A landscape with many valleys, sampled at points; each row gives a point and its height.
From any point a ball rolls to the lowest of the 4 points nearest to it. It stops when none of these is lower. Distance is the straight distance between rows; heights are no part of it.
mib h=98: [ -2  30  15  -1  15   5  18  -2  -8 -19   2  17   4   6  11  -9  25   6
   2  -5 -17 -17]
Gifo h=520: [ -7  -7 -25  -9 -10  -4  15  10 -16   0 -13 -13   8  21  -1  23  13 -15
 -12  -9  11   7]
dar h=316: [ -6   2 -11 -11  -5  -1  15   4 -16  -4 -12  -9   0  19  -5  13   8 -16
  -9  -9   7   8]
fur h=100: [  3  18  18  10  10   1   8  -6   9  -2   7   9  -2  -6  10 -17   4   8
   4  -6 -14  -1]
dofup h=487: [ -6  10   2  -6   2   3  15   6 -17  -4  -8  -6 -13  -3  -8  17  -7 -15
   5 -13  -1  17]
vazo h=294: [ -9 -28 -19   4   0  -6 -13  12   7  34  -4  -9  -5 -24  -1  -4 -16  10
  19  15  -2  -3]
lako h=270: [  6 -12   2   7  -5  -4 -14 -13  20   4   6  -9  15   7   3 -19  -3  15
  -3  12  -2  -3]
biru h=170: [-12  -9  -6   1   6   5   4   7   5  -1  -5  -1   4   4  10 -18   7   3
   5  10  -3 -16]
Nevu h=235: [  6  -4  -3  -9  -8   0  -5  -2  -1  -2  -5  -4  -5   0 -12  10  -7  -9
  -2  -9   8  10]
Sodo h=84: [ 11  27  21   3  14   2  15  -6  -2 -14   7  11  12   9  10 -21  16   7
  -6  -7 -19 -13]
gul h=118: [  8  -2   0  -5  -3  -3  -4  -5 -14  -6  -4   0 -11   4 -15  22  -2 -16
 -19 -19  14   1]
Naf h=95: [ 21  -2  19   0   0  -6 -13 -16   4 -22  10   4  22  11   2 -11   4   7
 -20  11   9 -12]
sidur h=368: [-10   7  -3  -6   1   2  19   7 -19  -4 -11  -6 -10   8  -2  13   2 -16
   1 -12   1  12]
pafi h=69: [  8   3   6 -13  -2   2   5  -1 -13 -22  -8  -7  21  34   1  -6  18  -4
 -21  11   1 -10]
Vatu h=132: [ 16  -3   6   4  -7  -5 -20  -8  17   6  12  -3  -8 -23 -12   1 -15   9
   7  -6   9  17]
lun h=434: [-10  -7 -12   7   0   0   4  14  -4  17   1  -5 -18 -23  -6  15 -19  -3
  24   6  -2   4]
laf h=398: [  1  -6 -11 -12  -9  -1   7  -2 -12  -7 -11  -5  11  27  -4   9  10 -11
 -17   3   9  -3]
ginob h=40: [ 19 -30  -6   5 -14  -6 -31 -20  15   6  13   4   9  -2   2  -7  -7   7
  -5  12   9  -5]
Sil h=106: [ 11  16  21  -3   6   3   7  -3  -6 -22   4  -2  22  22   5 -18  17   3
 -16   1 -12 -10]
refo h=23: [-17  -9 -27  -7  -6  -6  23  20 -19   7 -11 -10   0  13   9  20   8 -15
   2  -6   8   0]
mit h=244: [  3   0 -11  -5   0  -2   3   3 -17   0  -6  -4  -9   2 -15  35   4 -20
 -18 -23  18   8]
Fula h=245: [  8  -9   3   0  -6  -1  -9 -10  10  -9   1  -7  20  18   1 -14   2   7
  -7  14  -1  -9]
zekal h=541: [ -7   3 -11  -9  -2   0  17   9 -16   1 -12 -10  -5   6  -6  24   0 -18
   0 -15   6  14]
zilal h=261: [ 15 -31 -16   0 -21  -2 -25   2   7  20   8   3  -2 -13  -7  13 -20  -8
  -3   4  10   8]
ret h=174: [-14  -1  -1   5  10   5   3   5  11   1  -3   6   3  -5  13 -16   8  11
   8  10  -5 -12]
zugem h=745: [-26  -5 -24  -6   0  -2  17  25 -10  10  -7   1  -7  -1   3  22  -1 -13
  16   6   7  -5]
fasu h=679: [-12   3  -5  -3   2   3  17  14 -14   2  -6  -4 -16  -1   1  14  -5 -13
  12  -4   0   3]
segib h=180: [ 20 -14   1   1 -10  -3 -19  -5  -1   3   6   1 -13 -15 -15  17 -19  -5
  -5 -13  11   7]
tebo h=168: [ -8  10  10   3   4   6  13   4  -7 -11   0   3  -9  -1   5  -4   5  -4
   6  -9  -9  -1]
Zoma h=112: [ 23  -9  14   5  -4  -8 -17 -23  11 -11  15   6  17   4   1 -12  -4  12
 -14   8  11  -9]
mol h=338: [  0 -10 -10  -9 -11  -1   2  -2  -2  -3 -10  -8  11  21  -3  -2   2  -7
  -6   4   2  -6]
piram h=229: [  2   8  15  11   5  -1   2  -4  12   4   7  -1  -7 -14   4 -12  -5   7
   9  -4  -7  10]
Pud h=271: [-10   1   1  16   5   0  -5   8   7  20   9  -1 -19 -38  -1   6 -19  18
  22   8  -1  10]
tezi h=157: [ 11  23  22  -6  10   0  -2  -8 -21 -35  -2   4   9  19  -6   0  22  -7
 -34  -5   2  -9]
taze h=215: [  2 -19 -21   0 -11  -4  -7   9   4  24  -2 -13  -3 -16  -9   8 -19  -7
  14   4  -3  10]
Rit h=111: [ 26 -19   8  10 -13 -11 -29 -15   2   4  17   1 -12 -20  -9   9 -22   1
  -6 -13   7   9]
zumi h=292: [-28  -5 -12  -6   7   4   8  17   1   2 -14   6   0   4   5  -1  11  -4
  13  17  -2 -10]
Lisof h=86: [  6  23  18  -3   9   5  14  -1 -15 -23   1   1  12  18   4 -15  20   0
 -13  -9 -15  -9]
Budi h=101: [  0  -1  10  10   7  -3 -12 -12  24  26  11  -2   0 -12  12 -22 -12  22
   4   5  -1   5]
tofan h=153: [ 14  -6   9   7   0  -7 -21 -25  28   7  15   0  17   3   3 -19  -6  20
  -8  15   4   1]
Bivod h=295: [-5 -2  1 -2 -4  1  8  1 -3 -2 -4 -9 -5  3  1 -4 -4 -6  8 -4 -3  3]
zimov h=103: [ 14  -7   6  -4  -8  -3 -10 -14  -4 -18  -2   3   7  11  -7   2   0  -3
 -17  -1  10  -8]
duzer h=899: [-24  21  -8   0   4  10  16  30 -15   2  -4   8 -22  -8  -8  30  -4  -9
  20   0  -3   5]
danab h=299: [  0 -10  -3  -1  -6   1   0  -3   4  -4  -4 -11  13  19   2 -15   3   1
  -4  10  -4 -11]
Bizug h=58: [  4 -11 -20  -7 -10   0  -1   7 -11   8  -4  -4  -2   0 -12  35   0 -18
 -14 -19  15   7]
rap h=212: [ 23 -14  -6   7 -13   0 -21   0  -5  16  10   0 -16 -28 -21  22 -30  -8
  -1 -14  10  15]
zubor h=239: [  5 -20 -17  -8 -15  -3 -13  -2  10   8  -6  -7   7   6  -4   1  -7  -6
   1   6   2   0]
Zivad h=214: [  1   4  10  13   4  -4  -5  -3  14  17  12  -7 -14 -27   2  -6 -15  12
  16  -1  -3  14]
fol h=61: [ -6   5   9  14   8  -4  -9  -2  14  29  12  -1 -16 -37   9  -3 -19  23
  17   7  -2  10]
Num h=80: [ 13  23  23   9  12   0   6 -13  11  -1  10   9   8   2   6 -25   2  10
  -5  -5 -15   0]
vusag h=79: [ 12   1  13  -6  -4  -1  -4  -8   1 -22   2  -4  25  24   2 -12   9   4
 -16  13   2 -11]
Did h=345: [-28  17 -10  -7   5   9  19  24 -15  -8 -10  14 -13  12   4  19  16 -10
  13   3  -5   0]
dizil h=48: [-23   7  -9  -6   4   6  19  18 -15  -5  -9   9 -10   9   7   9  11 -12
   9   3   0  -7]
kuva h=259: [-13  -8   0   2  16  -4 -14  -4  22  23   1  10  13 -11  20 -27  -5  31
   5  15   1  -5]
febe h=187: [  9  -9   1   2 -10  -2 -13 -11  14  -4   2  -6  11   8  -2 -12  -4   7
  -2   8   2  -2]
bipom h=209: [ 18 -13  -5   2 -11  -2 -15   2 -10  12   5  -1 -12 -19 -18  29 -23 -13
  -8 -19   9  10]
vokek h=587: [-22 -10 -16  -4   3   0   9  18  -2  11  -8   2  -9  -6   3   8  -2  -7
  18  11   3  -8]
monid h=361: [-13  16  10   8   9   6   4   9  10   0   4  14 -13 -18   6   3   4   9
  16   0 -11   0]
mutad h=548: [-17 -13 -17   4   2  -2   1  18   0  20  -5  -1 -13 -21  -5  12 -14   0
  22  14   1  -3]
Lan h=417: [  4   1   0  -1  -3   1   3   3  -3   5  -1 -10 -13 -19 -11  12 -18  -5
  17  -6  -1  20]
kuf h=141: [  7  12  17  10   7  -2  -4 -13  20   9  12   1   1  -8   5 -21  -6  13
   0  -3  -7  10]
Virob h=462: [-15  -1 -18  -7  -1  -1  26  14 -22  -2 -13  -8  -1  23   7  12  13 -15
  -5  -6   5   0]
Bavav h=29: [ -8 -10  -2  11   6  -4 -11   4  13  25   6  -7  -9 -29   5  -8 -14  18
  18  10   1   4]
lanub h=22: [ 12   5  15  -1  -2  -3 -10 -12   2 -19   2   4  -3  -4 -11   0  -4   1
 -13 -13   9   3]
kul h=341: [ 11 -24 -12  -6 -16  -3 -10  -9  -5   1  -4   5   9  13  -2  13  -1 -10
 -17   2  12  -9]
sok h=78: [  6  14  14  -5   0   2   0  -7  -8 -23  -4   1   2   7 -11  -2   6  -4
 -16 -11   3   5]
pipa h=428: [-17   6   3   5   7   7   4  11   5   1  -1   6 -13 -14   6   2   2   5
  17   5  -7  -2]
natol h=257: [ 18 -16   5   2 -11  -5 -18 -14  -1  -6   4   2  -5  -3  -8   8 -11  -4
 -11 -10   9  -3]
zusok h=92: [ 13  15  21  10   9   0  -4 -18  19   8  12   6   8   2   7 -27  -3  15
  -6   4 -11   4]
vel h=287: [ -2   7  11   4   2   2   6   1   2  -4   3  -3 -10 -10   1  -4  -4  -1
   9  -8  -6   9]
gasu h=66: [ 10   9  19   7   7  -5 -15 -21  28  21  15   1  -1 -12   2 -21 -15  19
   1   0  -2  17]
bak h=204: [  3 -14 -14   5  -5  -2  -8   4   4  24   3 -13 -11 -26  -9   5 -21   0
  20   5  -4  13]
koput h=127: [-10  -1  -4  -3   4   8  12   7  -5  -6  -6   0   5  13   9 -16  11  -2
   1   8  -3 -17]
faz h=156: [  4   4  14   8  10  -2 -10 -15  22  21  11   1   5  -5  14 -29  -9  22
  -2   5  -6   0]
Seti h=300: [  2  -1   4   4  -2   1   0   2   5   2   1  -9  -8 -13  -3  -2  -9  -1
  14  -4  -3  11]
Poba h=31: [ -8   1  -5  11   1   2   5  12  -5  13   3  -4 -21 -27  -8  16 -22   0
  25   3  -3   9]
gud h=256: [ -8  10   1  -7   2   6  20   2 -22 -12 -10  -3  -3  18   0   2  11 -11
  -8 -10  -2   5]
pem h=185: [  3 -19  -8   3  -9  -4 -16  -6  17   9   0 -12   9   3  -1 -13  -6   8
   3  10  -2  -2]
lin h=94: [ -2   4   6   2  -1   5   9  -1   1  -9   0  -4   5  10   5 -17   6   0
   0  -1  -7  -6]
zozat h=129: [ 16  16  22   6   6  -5 -14 -24  26   7  15   9   4  -3  -2 -23  -8  17
  -8   1  -1  13]
Rapu h=580: [-37   0 -23  -8   2  -2  16  30  -6   7 -14   3  -2   9   2  19  11 -10
  15  14   1  -4]
dubuf h=217: [-12   5   5   7  15   2  -3   0  19  10  -1  13   3 -13  16 -17   4  19
   7  10  -7  -6]
Zifib h=171: [ 11  26  23 -10   9   3   7   0 -18 -30   0  -3  20  27   4 -13  26  -1
 -23  -4 -13  -8]
vusi h=120: [ -9  23  13   0   7   8  18   3 -15 -20   0  11  -7   4   7  -2  17  -4
   6 -13 -14  -7]
damup h=67: [ 23  -3  20  10  -5 -13 -20 -25  10  -8  18   7   2  -7  -3  -7 -11   9
 -14  -6  12  -1]
tal h=51: [  7   5   9  -4  -2  -1  -5  -8  -7 -17  -4   0  -7   0 -15   9  -1  -7
 -15 -16   9   3]
gitu h=233: [ 15 -17  -3  -1 -13  -3 -20 -11  10  -2   3   1   3   0  -6   0  -8   2
  -4   2   9  -1]
doso h=76: [  0  15  11  -4   3   6  13   0 -17 -20  -5  -3   8  21   2 -12  16  -3
 -11  -5  -9  -6]
mena h=190: [  5  23  20   6  23   3  -5 -16  17  16   8  24  -5 -10  16 -23   0  24
   6   4 -14  -3]
Kele h=526: [ -2 -10 -21  -7 -10  -3   5  11  -6  14  -7 -12  -1  -5  -7  18 -12 -15
   8  -4   3  11]
vugu h=286: [-11  18   7  -4   9   6  23   7 -29 -15  -9   3 -12  13   2   9  12 -14
  -3 -15  -8   9]
tig h=401: [ -7 -17 -15  13  -1  -4 -11   7   1  33   3  -8 -14 -38  -9   8 -26  12
  26  12  -3   9]
vafu h=206: [ -4  17  14   9  14   3   3   1  15   6   7  15 -10 -17  12  -9   3  13
  11   0 -11   1]
seb h=193: [ -5  12  -4  -9   3   1  16   1 -21 -13 -14  -4  -3  19  -9  16  15 -17
 -18 -14   9  11]
saka h=253: [ 13 -18 -17  -3 -16   0 -19   4   6  19   4  -4  -5 -20 -16  13 -21  -4
   7   0   6  14]
Fav h=160: [  5 -13  -8   3  -7  -4 -14  -1  13  17   2 -13  -6 -17  -7  -3 -16   5
  15   3  -2  12]
Lenar h=65: [ 14   1   9   5  -6  -4 -16 -14  22   1  11  -2   2  -8  -5 -10  -7  12
   1  -2   5  11]
zil h=54: [ -1 -18 -26 -10 -19  -3  -3   8  -4  11  -5  -6  10   6  -5  25  -2 -15
  -9  -6  10   5]
dapo h=90: [  7   3   8  -7  -3   0  -2  -9 -13 -21  -5   2   3  15 -11   4   6  -6
 -23  -5  11  -4]
kebif h=362: [-19  19  -1  -3   7   8  23  19 -27  -8  -6   8 -22   6   2  23   8 -14
   8 -11  -2   4]
mogi h=99: [ 12  -4   6   6  -5  -6 -20 -16  25   7  11  -4   6  -6  -1 -13  -8  15
   0   5   4   8]
kopu h=389: [  1 -10 -14 -12 -12  -2   2   0  -3   0  -9  -7   6  12  -6  10  -2 -11
  -6  -2   6   2]
ferav h=140: [-16   5   0   2  16   4   0   2  14   0  -7  13  18  -1  17 -18  15  19
   5  16 -12 -13]
Zeg h=507: [ -2  -9 -23  -4  -5  -3   9   7 -20  -3  -8  -7   2  13  -9  38  18 -18
 -22 -18  19   6]
rulut h=386: [ -5   6 -17  -2   5  -2  15   8 -23  -6 -12  -9  -5  10 -14  39  18 -22
 -16 -25  19  15]
Lil h=178: [ 18  -8  -1   1  -9  -2 -20  -3   7   8  10  -2 -13 -27 -17  10 -21   3
   7  -9  10  16]
padut h=115: [ -7  29  11  -4  12   8  19   3 -15 -23  -1  17  -1   8   9  -3  28   1
   5  -6 -16 -15]
lera h=205: [-12  12   6   6  10   7   7   7   7  -5   0  12  -6  -9  11  -7  11   7
  11   2 -11  -8]
bogud h=691: [-24  12 -11  -3   4   5  22  25 -20   0  -6   5 -19   0   2  27   2 -13
  14  -2   3   2]
dotin h=68: [ -2 -14   0   9   4  -6 -14  -4  19  22   5 -11   0 -14   9 -18  -9  18
  10   7  -2   0]
semod h=125: [  2  13   6 -10   1   2   7  -4 -20 -23 -10   0   5  22  -9   4  17 -10
 -25  -6   6   0]
revus h=313: [ 11 -22 -14  -5 -18  -2 -13   0  -3   9  -1   2   0   0  -7  22 -10 -13
 -12  -7  11   0]
nor h=136: [ 14  -6   9   2  -8  -3 -13 -16  11 -13   6   2  11   7  -4  -9  -1   8
 -11   5   7  -3]
sonu h=589: [ -3  -5 -21  -7  -7  -5  13   3 -19  -8 -14  -7  11  28  -5  26  24 -13
 -26  -7  15   1]
zesaf h=148: [ -7   1   2   4   9   7   6   3   7  -5   0   4  12   6  14 -23  14   9
  -1  10  -7 -18]
lim h=149: [ -2   4   8   9   7   3   4  -3  12   2   4   2   0  -7  11 -18   2  10
   4   1  -8  -5]
nif h=146: [-17   4  -8  -7   8  10  14  11  -6 -12  -8   6  10  17  12 -15  22  -2
   3  15  -6 -20]
Kinet h=598: [ -7  11  -8  -7   6   0  18   7 -22  -1 -13  -8 -10   1 -12  31   2 -21
  -3 -21  11  21]
los h=137: [  2   9   3 -11  -2   3  12   2 -22 -19 -11  -6  12  35  -2  -2  19  -8
 -22   3   2  -2]
kotif h=43: [ 16   3  15   5  -4  -5 -14 -13  12 -12   8   4   0  -6  -9  -5  -6   6
  -9  -8   9   5]
fibif h=457: [-11 -17 -20  -2  -3  -4   5  14  -2  21  -5  -8  -8 -10   1   8 -11  -9
  16   6   1  -4]
kuze h=262: [  6 -10 -15   7  -8  -1 -12   0   3  24   5 -12 -11 -36 -17  10 -27   2
  23   2  -2  22]
ral h=126: [-10  19   5   0  19   5   6   0  12  -5  -4  17  18   4  16 -16  21  17
   3  15 -20 -16]
Fala h=314: [ 11 -15  -8  -8 -13  -2  -9  -6  -3  -1  -4   3   0   4  -9  14  -6 -10
 -11  -6  10  -2]
gusul h=601: [-17   1 -20  -1   0  -2  29  17 -27   1 -13 -12  -4  16   6  28  13 -17
  -2 -14   8  11]
tago h=222: [ 32 -17  16   7   1 -16 -25 -36  17   2  27   7  19   0  11 -18  -9  15
 -16  13  11  -8]
doti h=50: [ 13   5  15   6   1  -4  -9 -15  19  -4  11  -1  17   9   2 -21  -1  14
  -9   8  -3   1]
siroz h=202: [  1  17  16   2   4   4  10  -4  -7 -17   1   1   2   5   0 -11   9  -1
  -4 -13 -12   3]
levag h=188: [  2   8  16  12   8  -5  -6  -9  18  21  13   0 -12 -22   8 -14 -13  16
  10  -1  -4  13]
Zegin h=211: [  0   3   0  -8  -5   2   5  -1  -8  -8  -9  -5  -4   6 -10   6  -2 -10
  -3 -11   4   9]
divo h=138: [-11   0 -10  -7   0   5  18   8 -16  -7  -9  -4   3  23   8  -8  11 -10
  -3   3  -1 -12]
tenet h=162: [-14  15   6   1   9  10  11   9  -3 -11   0  13  -9  -4   7   0  13   0
  12  -3 -12  -6]
Bipaf h=460: [-27   6 -18  -5   2   2  27  25 -22  -2 -11   5  -9  12   9  22  14 -14
   7  -2   7  -1]
nepe h=159: [  9 -19 -11  -3 -12  -3 -18  -3  14  12   0  -8   0  -6  -7   0 -11   0
   7   4   1   8]
nakot h=30: [  2  14  19   7  17   0 -10 -13  21  25  12  14  -9 -19  17 -21 -11  22
   7   4  -8   5]
Zomu h=77: [  7  13  15   7   8   3   7  -5   6  -7   7   3   9   6   9 -23   8   7
  -3  -1 -13  -7]
kudel h=276: [  4  -4  -2  -9 -10   1  -1  -6  -2 -10  -7  -3   3  12  -8   2   0  -6
  -8  -2   6   1]
lokof h=124: [  1   7   1 -11  -2   2   7  -4 -14 -15 -12  -2  -2  16 -11   8   7 -12
 -16 -10   9   5]
Ton h=28: [  9  -4  -8  -9  -6   0  -4   3  -6   4  -5  -3  -7  -9 -16  22 -11 -13
  -3 -14  13  11]
Zime h=73: [  3   9   9  -6   3   7  13   4 -14 -19  -2  -6  17  27   8 -18  19  -1
 -13   4 -10 -16]
loto h=63: [  8  14  15   9  16   3   4 -10  14   4  10  10  10   2  15 -28   4  17
  -6   4 -13 -11]
sura h=145: [  2  -2   6   2  -3   0   0  -3   8  -3   0  -8   1  -1   0 -12  -3   3
   4  -2  -4   3]
sidam h=387: [-10   9  10  11   8   1   0   7  10  10   7   7 -16 -26   7   0  -6  13
  18   2  -5   5]
Lur h=265: [ 21 -33  -5   4 -19  -3 -25  -7  -2  14   8   2  -5 -13  -7  16 -23 -10
 -10  -4   7   7]
bezeg h=907: [-28   7 -15  -1   3   4  14  26  -8   7  -7   5 -14  -8  -4  25  -4  -9
  21   9   1  -1]
Zalun h=139: [ -1   5   4   1  13   7   7   2   8  -7   3   5  20  10  16 -26  18  12
  -6  13 -11 -24]
tesis h=268: [ 13 -25 -11  -5 -18  -4 -15  -9   1   3  -1   4   4   4  -5  11  -7  -9
 -12   1   9  -5]
Zatat h=147: [-19  19  -2  -5   8  11  16  10 -12 -18  -8  15  -2  12   8   1  25  -3
   8   4 -15 -12]
Taz h=739: [-11   5  -4   4   1   3  13  16 -14   7  -1  -4 -20 -16  -7  22 -17  -9
  21  -3  -1   8]
Dogos h=237: [  3 -11   4   8   4  -8 -21 -17  27  23  11  -8  14   1  12 -28 -12  26
  -3  13  -1  -3]
dumus h=131: [  6  27  18  -6   6   4   4  -6 -18 -31  -5   2   6  13  -8  -5  18  -5
 -23 -13  -6   2]
Puroz h=87: [ -3   1   0  -5  -2   5  12   2 -13 -12  -6  -7  10  27   4 -13  12  -5
  -9   6  -3 -11]
dusep h=197: [ -9  -7  -1   8   4   0  -2   7   8  11   1  -5 -12 -18   5  -5  -8   7
  18   6  -3   1]
das h=269: [ 10 -33 -25   1 -23  -1 -23  10   9  27   5   1   3 -16  -8  17 -23 -12
  -4   7  11   9]
getu h=230: [ 14  -5 -10  -3  -9   2 -10   3  -3  11   1  -4 -12 -27 -21  20 -23  -9
  10  -9   9  19]
Vuvon h=199: [  1   2  -6  -8   0  -2   5  -3 -17  -9  -9  -1  -5  13 -12  25  10 -17
 -22 -17  16   4]
kimed h=516: [-29  -7 -21  -9   3  -2  16  22  -7   7 -12   4  -2   7   5  10   8 -11
  12  11   4  -9]
Duzek h=49: [ 23 -19   5   8 -12  -9 -29 -20  14   3  16   5   0 -10  -3  -3 -12  10
  -5  -2  10   0]
rop h=89: [ 20 -17   5   7  -8 -10 -29 -26  22   6  19   4  10  -6   1 -10  -9  16
  -6   8  11  -3]
Niref h=747: [-20   6  -4  -1   3   7  12  19  -6  -1  -2   6 -16  -6   2  12   0  -7
  18   5  -3  -2]
zep h=166: [-25   9  -4  -4   8   9  11  13  -1  -9  -9  11   0   7   8  -2  19  -1
  12  11 -12 -10]
siv h=532: [-11 -11 -15  -5  -5  -3  13  10  -6   8  -8  -9  -3   7   4   5  -2 -14
   8   1   1  -5]
Pana h=75: [ 23  10  27   8   3 -11 -12 -21   7 -20  15  12  10   0  -1 -12  -3   8
 -24  -2   8  -5]
tes h=444: [ -7  -9  -8   1  -2  -1   4  10  -1  12  -3  -9 -12 -10   0   5 -12  -5
  16   2  -4   3]
Latis h=70: [ 21 -21   0   4 -13  -5 -29 -12  12   6  14   2  -5 -13  -7   4 -15   4
  -1  -3   9   4]
luma h=83: [  7   6  11   3  -4  -1  -4 -10  12  -7   4  -2   3  -1  -3 -14  -1   5
  -2  -5  -2   7]
gegog h=134: [-22   8  -2  -4  14   7   8   8   3  -9 -10  10  16   9  11 -14  24   8
   7  18 -16 -17]
Kiz h=720: [-14  11  -6  -1   3   0  25  16 -27   0  -9  -6 -15   3  -1  31   0 -19
   7 -15   4  15]
motom h=128: [-10 -15  -6   5   4  -2  -4   6  13  12  -3  -6  -2 -10   9 -14  -2  11
  12  10   0  -8]
bal h=189: [ 12  -8  -2  -4  -9  -1 -14  -5   8  -1   1  -2  -7  -9 -12   6 -11  -2
   0  -8   9   8]
masek h=32: [ -1  15   8  -7   8   9  17   7 -17 -19  -1   3  11  21  12 -16  26  -1
  -6   2 -11 -20]
kivi h=154: [ -1  -2   4   9   8   2  -2  -5  15   5   5  -3  13   5  13 -28   3  15
  -5  10  -7 -13]
guk h=119: [ 13  -1   7  -3  -5  -1 -11  -6  -3  -9   0   0 -13  -9 -15  13 -11  -6
  -7 -17  11   8]
sus h=96: [  3   9   7  -9  11   9  14   9 -13 -19   1  -1  20  28  15 -22  28   1
 -11  10 -11 -26]
Bibo h=135: [  6 -11  -2   5  -6  -4 -16  -9  20  11   5 -11   2  -6  -2  -9  -9  10
   7   4  -1   6]
nit h=130: [-17  15   0  -8  17   7  11   7   0 -14  -9   9  25  16  16 -16  31  11
   5  22 -22 -22]
zipat h=175: [ 12 -25 -12  -3 -16  -2 -22 -10  11   4   0   0   9   5  -3  -1  -5  -1
  -4   9   5  -5]
lotu h=116: [ 25 -23   7   7  -9 -10 -25 -26   8  -4  15   5  12   0   3 -10  -6   8
 -11   7   9  -8]
solep h=155: [ 15  -9   8   3  -4  -5 -15 -18  18  -8  10  -1  24  14   3 -16   1  14
 -11  17   3  -9]
gefe h=288: [  2  -4  -6   8  -3  -1  -2   2   2  14   4 -11 -15 -28 -12  10 -22   1
  23   1  -3  19]
Dagak h=59: [  5   5   8  -5  -4   3   3  -3  -5 -18  -3  -6  15  21  -1 -13   9  -1
 -13   5  -4  -6]
Tubif h=806: [-16  -2 -18  -3  -3  -2  20  17 -17   9  -8  -8  -8   1   4  22  -4 -16
  12  -5   4   3]
Kitu h=85: [ 12  16  21  -2   0  -1  -5 -10  -5 -28   3   5  12   9  -7  -8   9   1
 -23  -6   3  -3]
tave h=273: [-10 -12 -11  -2  -2   2   6   5   1   4  -7  -8   1   8   5 -11   0  -4
   6   5  -3 -11]
fodur h=896: [-17  13   2   4   5   9  12  19  -8  -1   0   7 -22 -15  -5  18  -6  -4
  21   0  -5   3]
fide h=114: [ -9  27   6  -5  17   7  14   2   0 -19  -5  15  16  11  13 -11  31  10
   5  10 -21 -21]
Ker h=267: [ -5 -24 -17   2  -6  -6  -8   7   7  23  -4 -13  -2  -8   0  -7 -11   0
  13   8  -4  -2]
Fesaz h=133: [ -2  32  15   3  19   3   9  -6  11  -5   0  24   1  -3  12 -10  17  16
   7   2 -21 -11]

For each start below, name the point where the ball stops.
nit | loto
sonu | lanub
duzer | loto
dubuf | loto
tig | lanub
pipa | loto

Call two points neighbours if one is among the 4 nearest of the other. Go from one point of each pair to the other, from neighbour to neighbour, staying as low as possible. Name the highest point that can't be avoided.
doti / nakot | zozat
Poba / gasu | gefe
gasu / refo | Virob
doti / masek | zusok
doti / ginob | Naf
loto / Dagak | Lisof
nakot / gasu | Budi
zil / Ton | Bizug
lanub / ginob | damup
masek / Dagak | Zime
